Points, in no order, along strands that fork, close into loops and pass close to each other.
(in the rows, 128 means zero)
Points whose rows are less than 96.3 apart are linked; no others are. Some points are linked to none.
q668: [134 168 111  99 130 130 132 123 106 120 145  99 102 163 101 116 181 151
 127 162 156 100 166 101 123 141]
q204: [116 139 115 114 109 113 117 145 135 125 131 108 131  93 110 110 157 130
 132 142 171 121 158 116 162 128]
q879: [135 114 138 120 163 159  97 117 113 117 143 183 127 190 171 176 114 116
  94 103 101 148 125 139  89 121]
q521: [104  90 131 152 106  94 134 119 151 149 119 149 138 100 115 116 104 114
 129 104 164 166 131 153 122 123]
q172: [114 102 132 105 143 140 173  99 132 128 120 127 129 161 119 111  69 156
 111 105 118 152 117 140 167 101]
q718: [ 92  97 154  63 142  99 218  96 165 117 117 110 119 165  77 116 125 104
 111 111 138 114 149 124 151 110]
q195: [102 106 149  93 142 125 196  86 144 117 108 100 120 164  89 107  85 130
 102 120 127 139 143 137 162 107]
q943: [145 114  82 196  88 143 116 153  97 159  95  97 147  70 104 120 100 134
 152 122 140 119 105 133 120 152]
q895: [101  83 163  93 112  56 209 119 148 129 122 171 114 103  83 108 151 100
 140  91 163 121 108 115 136 127]
q121: [129 105 135 154 142 183 125 111 136 134 118 110 133 165 159 137  92 111
 122 139 112 148 140 134 124 120]
q23: [143 183 105 161 116 136  77 177 119  99 165 121  96 142 148 142 176 128
 145 169 135 114 121 117 128 126]
q925: [141 138 132 119 138 134 135 106 134 123  99  63 147 143 137 110 112 176
 129 138 101 115 121 125 159 134]
q617: [135 126  87 162 121 146 102 159 103 146 109  72 158  82  99 117 101 138
 157 137 112 112 120 128 125 173]
q298: [142 122  96 200  85 119 108 139 123 154 112 140 138  72 133 114 119 131
 132 122 149 145 117 148 114 122]
q654: [137 148 129  96 171 142 107 140 100 124 161 161 107 122 139 155 152 139
  91 113 151 138 112 129 107 148]
q456: [110 121 144  77 164 137 204  98 131 124 117 166 107 194 118 136 140  89
 104 124 159 126 143 121 131 122]
q743: [161 154  95 202 137 141  86 155 119 157 135 187 113  98 160 160 154 120
 102 102 103 150 115 150 103 132]
q979: [138 198 119 103 148 207  93 151  98 111 122 111 134 126 144 140  76 138
 148 137  87  90 116 107 165 118]
q384: [142  60 129 116 122  82 160 119 145 145 109  97 142  95 112 106 128 135
 124  90 141 134  94 116 135 168]
q659: [157 181 106 182 119 116  87 171 123 132 147 118 106 136 137 141 190 121
 154 159 127 126 122 133  84 136]
q727: [ 98  97 136 100 113  76 168 110 110 119 137 172 127  90 126 106 133 128
 111  92 174 151  84 113 108 128]
q507: [104  97 141  86 110 114 146 109 159 123 100  50 170 120  85 102  75 130
 143  96 104 116 148 127 165 129]
q939: [155 178  97 134 126 194  85 184  83  98 123 120 114 112 158 156 102 137
 161 153  91  75  97 110 154 119]
q755: [114 102 169 115 149  77 150 142 163 153 147 137 115 147 109 128 143  94
 132 122 133 128 136 128 102 155]
q364: [142 156  95 146 106 130 106 160  98 120 128 141 122 101 136 143 109 170
 147 141 137 126 119 121 158 118]
q342: [111  85 176  96 145  89 186 112 139 134 144 169 117 141 123 128 129  84
 113 109 136 141 128 117 118 146]
q457: [154 167 119 138 119 146  77 147 108  92 136 148  93 168 180 151 146 148
 136 145  98  93 135 122 115  86]
q410: [105 113 161  91 150 138 182  91 133 110 139 139 131 161 133 124 148 119
 110 152 147 125 159 125 138 111]
q81: [142 102 142 166 134 133 124 123 153 147 125 116 123 171 136 137 115 111
 123 141 111 159 149 157 105 123]
q325: [126 190 110 111 113 108 119 141 115 126 133 128 122 127 105 130 179 136
 131 160 168 119 149 108 143 132]
q530: [130 117  95 162 108 111 112 119 109 146 137 161 128  76 137 120 118 142
 123  98 163 174  79 144 112 139]
q740: [139 181 135  91 165 207 117 113  88 104 128 122 136 163 141 123  96 152
 141 142 106 111 143 111 147 115]
q380: [130  90 145  99 168 125 166 113 125 137 136 121 108 166 128 130 105 131
 115 117 114 133 113 120 120 164]
q623: [123 100 132 111 154 153 153 100 109 125 127 170 118 143 141 143  65 138
  92  97 119 161 117 142 152  98]
q555: [142 123  63 188  77 120 120 170 122 139 117  94 145  54 103 114 162 135
 162 123 140 115 102 135 132 154]
q117: [123 100 151 109  89  83 117 136 169 146 119 102 169  98  92 126 159 120
 135  85 155 113 160 149 130 123]
q777: [135 159 134 142 133 148 101 125 124 121 143 159 108 160 166 143 158 145
 126 155 123 123 145 122 124 107]
q63: [117  81 153 111 129  70 184 122 140 133 140 186 102  99 119 113 132 106
 128  95 143 139  82 116 118 148]
q682: [144 169  86 157 130 131  85 171 109 142 152 156 113  97 130 135 135 154
 141 134 148 134 109 144 125 128]
q328: [107 127 132  72 166 157 138 110  92 131 150 120 122 136 111 103 120 141
 117 153 120 106 148 106 137 161]
q767: [166 150  66 178  79 124 107 170 118 122 125 102 133  72 117 132 183 136
 148 159 117 120 102 122 151 143]
q947: [136 166 162 142 130  78 107 124 182 155 154 128 114 126  98 116 196 123
 123 119 108 157 126 130  88 159]
q591: [113 148  98 143 101  94  91 177 152 130 143  96 139  79  99 124 178 124
 157 140 167 123 129 129 130 145]
q620: [134 105 135 107 142  92 178 101 123 117 116 227 101 115 140 134  99 129
  92  71 141 154  79 125 131  97]
q569: [108  94 119  90 123 108 153 105 100 122 118 141 136  98 112 106  89 138
 121 103 164 141  89 112 114 135]
q271: [106  91 134  89  87  73 120 150 164 154 145 120 149  86  83 115 154 110
 136  81 170 133 124 140 114 137]
q272: [148 172  82 162 113 158  80 194  97  90 154 119 101 131 158 161 138 123
 159 164 104  80 102 127 134 132]
q662: [113 161 147 149 143 102  96 134 145 133 167 139 107 134 130 120 188 120
 132 135 132 158 140 131  97 152]
q820: [148 126 148 135 166 119 108 106 129 128 131 211 126 151 165 173 113 114
  91  94 105 154 115 158  94 119]
q156: [153 141 129 184 141 142  66 142 126 143 138 174 127 137 176 172 144 114
 107 121 119 140 113 148  99 128]
q485: [126 144 110 163 106  86 104 144 152 154 142 125 141  80 104 128 167 127
 136 129 151 161 115 139 112 156]
q897: [121 127 131  88 165 142 137 129 109 124 153 130 119 135 120 136 127 140
 118 131 153 128 119 119 135 162]
q33: [167 160 117 193 122 167  74 158 109 145 119 148 117 161 184 162 132 104
 135 143  93 110 113 141  91 124]
q938: [150 122 109 151 135 180  90 125  96 135 122 132 133 101 167 148 106 155
 111 117 104 116 105 136 144 129]
q295: [104 130 155 128 117 124 130 121 168 132 127 127 134 158 137 126 161  92
 128 137 158 149 164 131 116 116]
q527: [134 107 123 140 109 133 128 127 126 155 114  94 140 113 142 121 111 145
 131 123 151 147 112 120 137 136]
q376: [122  78 142 164 111 131 160 110 168 169 114 109 136 138 134 123  90 116
 111 120 113 147 146 163 113 127]
q806: [109 109 160  97 149  99 212 106 154 131 123 175  98 185  95 133 140  70
 126 108 155 145 129 122 142 117]
q757: [140 144  92 143  96 140 119 141 112 121 100 102 135  96 144 131 103 160
 158 155 101 105 113 111 192 116]
q208: [141 176 122 156 163 151  55 151 119 103 167 192 113 139 165 166 178 111
 114 115 121 145 117 142  83 135]
q292: [101 103 133  96 109 116 153 104 140 134 115 116 137 110 115 110 137 128
 119 137 178 129 160 120 154 125]
q843: [120 196 104 151 140 110  85 162 127 124 165 172 119  81 132 150 153 137
 110 129 151 165 110 140 120 123]
q215: [154 179 101 108 119 170  95 148 100  95 128 133  86 157 157 152 129 147
 126 153 104  84 129  95 158  72]
q720: [125  98 125 151 111 112 123 106 129 128 124 180 119  97 138 130  99 123
 109 103 151 167 100 151 122 122]
q103: [163 126 104 181  94 145 118 142 112 115 107  95 132 127 135 130 130 133
 157 170  83  81 137 129 119 129]
q795: [131 133 162 133 167  90 134 118 141 136 152 202 112 115 142 142 160 120
  98 110 119 177  92 128 105 149]
q158: [103 143 128  92 165 169 131 105  96 118 134 101 132 178 119  96 125 129
 148 149 143 111 163 123 122 142]
q404: [127 163 131 118 124 177 128 112 110 105 121 111 130 175 151 132 106 135
 149 170 112 111 144 106 146 102]
q607: [106 105 132 118 109 142 114 138 146 135 113  71 169 114 103 109 114 115
 153 147 123 109 170 129 146 104]
q504: [142 163 144 122 137 120 125 105 134 130 133 180 107 142 146 137 160 132
  95 138 143 140 147 144 117 110]
q469: [158 145 120 182 101 163 110 147 114 119 109 123 121 166 158 143 142 119
 166 175  89 109 133 137  93 111]
q816: [ 95  97 130  96 126 149 147  91 125 123 111 108 161  93 107 104  92 137
 133 130 138 125 145 111 156 134]
q101: [109  99 164  86 112 105 127 132 160 156 145  92 149 121 100 128 155 104
 121 103 143 106 183 149 114 134]
q688: [149 130 136 133 148 205  99 124 110 103 116 124 130 173 179 155  89 140
 120 130  67 110 135 141 127  75]
q69: [117 170 122 110 119 164 131 145 107  91 110  85 145 141 133 124  99 122
 188 187  91  99 151 102 165 105]
q148: [156 127 112 136 138 146  97 143 103 112 123  86 126 124 133 128 144 152
 144 160  99  91 137 116 127 137]
q622: [125 105 129 114 142 118 135 116 103 130 135 191  99 106 148 136  94 144
 104  86 139 157  87 136 135 123]
q930: [131 120 151 130 117 109 141 127 170 129 113  87 139 165 130 111 161 136
 120 154 145 119 157 123 121 107]
q122: [111  76 156 150 121  91 169 104 174 141 120 152 130 137 116 113  99 116
 117 112 137 168 125 157 128 115]
q460: [131  87 134 108 107  94 157 109 166 146  96  59 166 109 102 103 116 142
 126 114 126 105 126 123 142 150]
q335: [120 150 117 125 114 143 143 130 118 114  87  79 150 120 114 113  77 145
 174 168  97  93 139 100 189 104]
q998: [117 167 119 122 113 133  93 139 100 105 160 105 117 176 130 126 170 136
 163 174 150  94 165 102 110 118]
q986: [123 150 167 120 161  95 152  92 149 114 157 199 101 143 139 135 176 114
  88 129 123 149 133 137  99 141]
q388: [135  68 144 106  88  54 153 141 154 145 124 108 139  93  92 105 129 109
 132  76 155 133 102 116 109 147]
q832: [147  90 155 105 138  89 155 126 151 157 130  99 129 154 106 124 120 119
 132 119 120 133 137 135 102 147]
q771: [125 116 148 139 129 157 157  80 138 124  99  69 168 138 129 104  90 151
 123 137  71 129 128 141 148 122]
q431: [114 121 156 104 141 127 173 104 137 121 118  91 122 189 135 101 143 129
 109 149 128 117 163 129 118 118]
q228: [138 141 151 131 170 101 114 118 137 130 132 252 107 116 157 163 128 106
  83  77 107 167  89 134 109 134]
q671: [146 113 125 118 166 196 104 121 112 126 117 149 128 156 172 165  83 125
  94 105  86 118 126 140 109 102]
q78: [134 118 115 136 134 129 114 158 114 132 129  83 149 112 105 123 148 136
 144 149 125 110 144 123 106 161]
q464: [101 114 153 102 108 132 143 106 153 108 118  54 149 160  95 109 100 120
 140 125 107 112 176 122 152 105]
q700: [116 167 112 163 144 105 104 146 147 139 173 162 119  82 126 127 176 119
 112 117 152 170 116 125 100 160]
q908: [103 123 123 123 110 138 147 117 122 115  94  93 166  92 103 101  82 140
 158 156 108 108 149 131 159 115]
q997: [134 111 138 135 139 186 145 109 130 131 108  81 156 168 140 123  69 124
 131 133  76 125 135 138 129 128]
q896: [ 93 113 117  82 126 126 113 101 115 111 113  71 164  76  89  89 109 140
 146 121 159 108 151 101 174 135]

A piece is all that can be reached along the links. How many separate loops has the piece of each point below (a circle has one, a figure eight two, a Y none), and how many tips (points with one link)?
q504 => loops 0, tips 2
q668 => loops 1, tips 5
q342 => loops 0, tips 5
q620 => loops 0, tips 6

A fork is a point with three links, a tip a point with one. Leave the first point through the second and follow the links. Name the first fork or tip that comes.
q101; q117 => q908
q215; q457 => q688
q879; q820 => q215
q335; q69 => q659
q659; q23 => q335
q925; q771 => q720
